A landscape with many peaks, sampled at points; each row gives a point and its height.
From any point a climber steps to the highest of the 2 points nearest to it. It stops when none of these is higher. Distance is the straight distance between rows; heights are no part of it.
J601: 105 110 124 84 117 109 99 137 114 115 110 120 92 91 89 82 86 55 92 63  h=3.80
J182: 103 83 90 81 111 64 93 104 111 72 106 76 126 109 143 156 106 123 102 83  h=3.24
J288: 82 121 127 93 101 83 129 142 125 101 116 120 109 124 100 127 92 85 107 71  h=5.72
J900: 101 78 81 75 107 85 100 106 128 61 117 73 117 96 133 168 91 108 86 95  h=2.84
J970: 76 144 125 63 137 86 71 149 128 105 115 144 89 97 84 91 104 83 126 98  h=4.29
J616: 92 84 104 65 118 124 78 113 122 63 138 126 107 102 110 156 76 103 96 86  h=5.96
J756: 83 96 124 112 78 85 134 103 103 95 129 121 105 149 113 140 76 99 92 75  h=6.56
J962: 103 118 114 95 108 110 112 141 128 114 101 103 84 80 74 77 89 43 92 73  h=3.99
J977: 114 97 86 128 92 63 96 76 82 94 70 69 99 108 133 88 132 124 116 97  h=0.68
J414: 113 125 99 111 90 51 139 82 77 130 62 77 128 119 119 41 134 101 105 82  h=1.93
J551: 124 93 90 91 89 86 135 50 58 97 78 63 129 134 124 50 98 111 81 87  h=4.50
J565: 78 100 99 103 109 125 72 102 101 91 124 120 73 98 72 110 81 110 108 131  h=4.06
J46: 108 102 107 109 105 126 80 99 79 123 70 118 79 76 65 72 112 107 120 127  h=3.06
J686: 68 129 80 110 94 110 93 127 132 104 107 98 69 80 55 87 91 96 102 140  h=3.50
J18: 82 88 89 133 79 111 83 83 74 89 112 86 71 120 104 124 104 137 101 138  h=2.86
J635: 110 118 99 111 85 82 130 110 117 122 70 84 104 84 85 79 125 82 100 104  h=4.75
J498: 102 125 102 143 70 71 102 103 85 114 67 84 84 105 102 70 152 114 124 128  h=5.94
J532: 83 112 109 99 103 120 86 138 124 90 132 120 66 98 75 95 65 58 91 105  h=5.49
J302: 106 102 133 113 108 85 124 82 52 155 76 119 117 121 98 63 124 119 114 78  h=5.53
J140: 98 89 116 61 133 136 28 106 91 84 137 150 97 94 108 118 79 91 104 100  h=6.61
J834: 103 95 96 141 71 100 114 79 75 119 73 86 79 101 96 79 114 111 96 122  h=2.40
J506: 104 119 115 87 110 66 96 124 98 119 74 98 125 94 105 103 146 119 127 99  h=3.93
J163: 93 125 119 91 103 74 129 139 126 112 100 100 116 104 93 112 114 84 105 79  h=5.40
J486: 90 107 103 72 112 93 110 134 136 80 114 96 110 97 106 147 98 94 97 88  h=5.13
J690: 111 125 96 85 103 55 88 128 112 103 69 84 127 85 110 101 158 114 132 107  h=4.04
J26: 113 64 66 99 100 92 81 72 93 72 93 63 107 90 133 134 102 126 94 107  h=1.88
J745: 93 98 113 82 116 62 108 121 95 104 102 101 135 116 133 135 118 124 113 78  h=3.69
J713: 124 94 69 86 107 139 100 116 117 109 60 99 92 33 75 68 99 76 89 107  h=2.98
J659: 108 63 85 80 107 107 88 80 106 72 119 87 118 95 127 162 91 118 83 96  h=2.43
J901: 109 81 115 123 99 131 88 78 72 120 97 119 84 93 74 84 89 101 100 107  h=4.87
J385: 83 107 124 97 114 113 74 108 96 93 128 140 80 116 82 111 82 104 116 113  h=4.24
J920: 120 86 120 117 102 121 106 67 63 138 79 122 94 96 78 61 99 96 100 92  h=5.10
J845: 61 117 98 89 100 103 100 123 138 69 137 120 78 116 89 139 74 98 104 118  h=4.38
J928: 91 87 110 70 119 134 57 112 114 68 145 140 96 104 106 134 66 90 97 93  h=6.32
J461: 127 80 66 101 96 133 115 72 86 115 61 98 96 55 87 67 97 95 81 113  h=3.89
J509: 106 74 108 108 103 143 78 92 100 93 132 119 91 92 90 108 63 78 82 93  h=5.71
J946: 116 65 76 94 109 161 64 97 102 99 106 107 87 55 81 84 69 77 74 102  h=3.44
J872: 116 72 88 86 109 108 100 76 96 98 92 87 114 86 111 120 101 109 85 96  h=2.47
J891: 113 75 119 78 128 125 90 81 81 114 126 133 133 105 115 100 79 93 87 51  h=6.03
J71: 80 115 109 137 70 71 115 110 106 89 109 79 79 127 108 116 109 111 104 122  h=4.51
J192: 70 131 99 67 110 87 107 145 155 70 123 105 97 102 97 146 97 91 108 105  h=4.77
J549: 62 128 97 73 115 101 94 136 152 72 135 123 78 103 88 131 78 83 108 110  h=4.55
J547: 82 83 117 117 74 105 117 88 103 78 142 118 97 142 112 151 68 105 90 92  h=6.02
J4: 115 68 51 107 85 106 110 65 97 89 84 61 101 82 118 102 88 106 72 112  h=3.31
J261: 94 105 130 72 126 103 86 141 106 103 118 140 109 108 103 112 89 91 109 69  h=4.07
J660: 99 86 126 60 108 127 58 131 102 93 147 154 106 113 130 114 65 60 87 60  h=6.04
J364: 67 141 114 65 129 86 84 141 143 87 123 138 87 103 88 116 96 89 123 103  h=4.39
J753: 88 93 138 73 126 107 66 134 85 104 131 166 118 127 118 111 80 96 113 66  h=3.94
J167: 107 88 114 88 98 106 144 52 64 111 119 91 139 146 111 77 79 104 71 69  h=5.00
J209: 128 92 48 85 107 67 117 68 109 67 69 43 130 92 140 80 102 104 99 80  h=3.19
J174: 104 79 76 80 120 154 49 114 108 94 105 110 81 54 75 88 79 89 89 120  h=3.61
J79: 123 73 70 88 109 152 90 100 112 105 86 100 89 45 79 75 78 71 75 96  h=3.25
J700: 79 137 146 116 92 81 122 144 112 116 115 136 89 132 77 91 91 80 115 85  h=4.76
J112: 94 118 118 118 100 112 92 112 93 123 83 115 74 88 59 69 109 99 120 126  h=3.18
J42: 81 99 64 86 115 141 60 115 118 91 110 105 74 63 64 99 78 109 93 134  h=3.78
J198: 87 136 101 74 118 83 79 122 117 104 81 106 101 79 80 102 143 118 134 134  h=2.83
J290: 84 96 112 100 105 102 75 87 74 90 115 110 88 123 108 141 114 144 121 125  h=3.23
J853: 97 120 132 137 83 92 106 95 68 134 76 109 78 114 78 73 133 117 124 119  h=6.09
J791: 95 111 122 80 120 72 103 130 100 115 91 109 130 104 109 119 128 121 121 84  h=3.82
J466: 120 76 50 91 102 75 109 66 113 64 89 42 119 94 140 110 90 103 85 87  h=2.68
J500: 78 131 150 123 94 83 109 123 92 118 113 137 82 135 75 92 99 102 123 102  h=4.61
J689: 125 74 59 95 92 106 116 53 80 97 69 72 108 80 117 82 98 106 79 110  h=3.64
J606: 111 104 93 97 112 132 77 116 99 117 67 115 80 55 62 60 104 89 110 124  h=2.94
J499: 105 109 73 78 106 99 79 114 112 94 64 82 103 61 94 106 134 118 118 139  h=2.51
J539: 75 119 132 112 81 75 138 128 116 101 121 120 99 144 103 129 87 93 104 80  h=6.07
J55: 110 82 90 116 86 110 125 70 92 112 89 83 95 93 94 90 92 94 78 104  h=4.60
J127: 129 103 82 99 90 79 132 54 61 105 60 69 119 114 123 42 112 108 91 95  h=4.23
J220: 112 107 72 84 107 129 88 127 122 103 64 98 91 40 67 79 110 92 102 125  h=2.77
J989: 112 67 62 102 105 73 92 69 106 60 99 51 114 101 148 130 95 122 97 89  h=2.21
J720: 82 110 144 121 95 103 92 109 85 104 128 146 79 136 80 101 77 97 115 102  h=4.43
J8: 83 135 110 130 69 53 122 127 122 96 104 77 94 122 101 107 127 96 112 113  h=4.86
J610: 97 86 105 115 89 105 111 89 100 100 107 94 93 103 97 119 92 105 89 106  h=5.04
J828: 112 66 99 117 90 139 105 34 72 106 118 102 108 106 101 101 76 104 74 95  h=4.52
J942: 134 108 51 79 100 69 129 76 105 81 56 51 133 82 129 60 110 90 94 89  h=3.59
J66: 102 108 133 132 88 84 120 82 64 138 81 108 93 122 93 78 123 115 110 95  h=5.80
J849: 86 131 110 129 80 73 97 109 93 108 83 89 81 112 94 88 146 119 127 137  h=5.56
J384: 107 125 108 96 97 70 127 125 119 126 77 90 120 90 92 89 134 85 108 89  h=5.07
J20: 83 138 116 94 106 83 94 126 117 108 93 107 92 94 74 97 129 107 126 125  h=2.95
J278: 96 70 96 120 91 148 80 80 93 90 133 112 89 94 84 121 63 102 83 111  h=5.45
J156: 107 76 75 121 81 131 116 77 96 110 92 86 87 81 81 89 79 96 72 111  h=4.34
J431: 98 86 134 78 132 111 70 110 77 107 121 148 122 115 107 121 94 118 118 73  h=3.81
J200: 117 71 93 77 117 127 102 81 110 96 109 99 113 80 103 118 87 91 77 79  h=2.72
J159: 89 95 98 69 113 114 98 126 136 66 128 105 101 96 102 152 81 94 94 92  h=5.52
J846: 91 94 90 143 73 93 95 86 78 99 88 74 74 112 109 100 117 125 104 131  h=2.62
J618: 119 71 104 77 121 128 104 52 78 110 111 111 133 101 109 97 85 102 77 67  h=5.73
J858: 120 114 75 92 101 50 89 118 123 86 65 67 127 77 121 101 147 109 128 100  h=4.22
J412: 83 120 116 116 90 109 115 138 129 97 123 108 70 104 66 96 70 58 93 99  h=5.23
J583: 107 77 123 69 124 126 73 109 89 106 140 148 127 108 129 109 72 78 90 45  h=6.34
J374: 123 119 78 102 83 80 135 101 113 118 56 76 113 71 96 65 128 76 97 102  h=4.36
J268: 75 140 129 116 88 90 122 143 132 104 119 116 77 117 67 94 86 66 109 100  h=4.98
J552: 113 73 107 91 119 142 64 91 91 97 112 122 97 79 89 106 83 95 94 96  h=6.06
J462: 82 111 115 75 107 119 64 142 118 92 142 137 64 102 92 94 64 47 85 107  h=5.67
J687: 122 75 79 82 112 134 108 87 113 104 86 93 102 61 91 94 89 82 75 90  h=2.99
J43: 104 125 117 135 74 85 117 102 84 133 65 97 85 99 80 64 139 103 115 122  h=6.39
J973: 81 94 79 107 104 143 62 102 98 96 120 111 69 83 62 99 72 110 94 134  h=3.92
J994: 89 110 102 117 95 119 94 116 108 111 94 104 73 84 59 80 93 96 105 129  h=3.32
J400: 97 105 101 135 72 66 138 85 101 108 96 68 94 122 113 92 105 93 86 97  h=1.76
J567: 106 99 90 142 101 54 90 81 88 75 84 66 102 128 144 102 135 139 130 79  h=0.50
J403: 98 100 98 113 111 43 84 104 87 81 93 75 122 127 152 123 137 144 136 77  h=0.36
J758: 86 131 129 105 110 96 90 121 102 116 96 123 80 101 66 83 112 101 126 119  h=3.07
J149: 111 99 98 135 76 86 126 59 66 123 69 83 88 114 110 63 118 108 93 107  h=2.24
J787: 92 81 112 107 91 101 105 87 96 85 124 104 100 121 111 146 85 114 92 98  h=5.51
J32: 105 98 125 80 126 105 102 124 103 118 111 127 113 97 98 95 91 80 98 57  h=3.91
J831: 100 86 123 94 113 103 81 86 67 105 107 120 110 118 109 134 113 139 117 97  h=3.47
J887: 112 115 109 119 82 75 144 74 78 135 68 85 107 114 100 51 120 95 93 92  h=2.07
J671: 87 112 62 123 73 90 91 116 115 88 86 61 82 85 95 100 114 118 101 143  h=5.93
J794: 96 108 87 154 69 56 128 85 106 90 94 54 88 125 126 85 111 99 97 95  h=1.53
J70: 72 98 100 114 92 114 82 86 85 84 129 110 74 122 94 135 94 134 110 136  h=3.04
J802: 100 126 79 67 114 93 81 128 132 97 69 91 106 55 81 98 144 108 125 138  h=2.67
J795: 77 113 78 140 67 74 98 113 115 77 103 58 77 112 108 109 112 117 104 132  h=5.09
J48: 91 122 132 59 130 99 66 157 111 108 118 144 92 98 99 88 93 70 109 81  h=4.20
J764: 95 97 128 67 109 122 55 134 101 94 140 150 86 108 111 102 70 57 87 85  h=5.85
J821: 104 97 64 139 73 71 111 88 109 85 79 52 92 96 121 90 110 103 99 108  h=1.17
J415: 115 83 108 60 115 124 143 67 68 103 118 84 157 134 114 72 80 97 68 60  h=5.22
J443: 103 111 110 128 77 79 147 82 95 128 87 84 98 116 94 74 106 86 87 94  h=1.92
J102: 134 117 63 91 93 66 127 86 100 104 46 72 126 71 120 56 131 91 103 98  h=3.97
J214: 118 72 79 101 103 87 88 66 79 90 82 76 108 98 132 117 112 126 98 102  h=2.16
J448: 102 88 112 69 134 134 46 111 98 88 119 131 91 81 90 108 86 97 106 104  h=6.38
J432: 116 103 71 132 78 65 119 74 94 96 65 62 99 97 124 67 121 105 102 102  h=0.90
J56: 112 101 71 107 95 60 92 104 117 79 72 59 111 85 126 106 129 112 118 104  h=4.58
J245: 121 74 98 60 116 137 117 44 73 96 119 91 154 117 117 91 78 105 66 66  h=5.46
J604: 126 91 80 95 94 94 126 55 71 113 60 82 111 92 112 62 109 105 87 102  h=3.96
J78: 117 99 123 104 106 100 124 65 55 150 68 117 112 108 90 50 114 108 103 82  h=5.34
J550: 102 121 110 107 94 98 130 127 127 118 88 92 95 84 72 84 104 63 97 89  h=4.32
J969: 89 88 135 86 119 105 76 103 68 103 123 149 120 133 113 138 99 136 127 84  h=3.68
J9: 102 61 79 113 89 148 100 69 107 86 135 93 101 90 98 129 58 91 64 98  h=5.12
J111: 109 87 106 95 96 86 131 48 52 110 102 79 133 149 128 72 98 120 81 79  h=4.78
J297: 99 116 80 116 82 73 93 113 112 91 77 68 95 87 105 100 134 112 116 129  h=5.21
J304: 79 144 116 117 83 49 104 125 111 100 99 91 97 122 100 101 146 114 131 123  h=5.20
J741: 94 105 104 88 105 50 98 121 111 81 102 83 125 118 139 145 118 124 115 88  h=3.51
J433: 115 73 103 104 95 146 116 36 80 102 131 103 119 113 99 85 58 80 61 77  h=4.67
J315: 118 72 52 114 80 143 112 71 85 112 73 90 91 58 83 75 80 99 69 116  h=4.08
J990: 119 65 105 114 103 147 82 50 66 114 107 118 103 92 90 96 83 104 90 97  h=4.65
J22: 110 66 85 102 98 145 113 58 104 93 129 93 107 93 99 107 59 77 60 82  h=4.88
J736: 70 121 88 111 86 103 108 127 135 92 115 88 74 93 71 112 90 96 98 132  h=3.72
J450: 71 110 92 107 83 96 116 125 135 73 127 89 82 111 93 142 80 97 91 122  h=4.05

Call two points neighbours if one is among the 2 nearest of the other. Go from one point of each pair to the other, from neighbour to neighbour, staying as high as possible. Name the lowest point that can't be avoided.
J43 / J671 -> J71
J140 / J43 -> J828
J43 / J756 -> J601

Where does a climber stop that starts at each point below?
J198 -> J140
J200 -> J583
J990 -> J43
J659 -> J671
J209 -> J756
J506 -> J671
J601 -> J756
J461 -> J756
J315 -> J756
J364 -> J140
J973 -> J583
J127 -> J583

Two climbers start at each pair of points below. Name the first point that both come to, or write none.
J606 / J802 -> J112
J872 / J604 -> J583
J689 / J828 -> none
J48 / J412 -> none
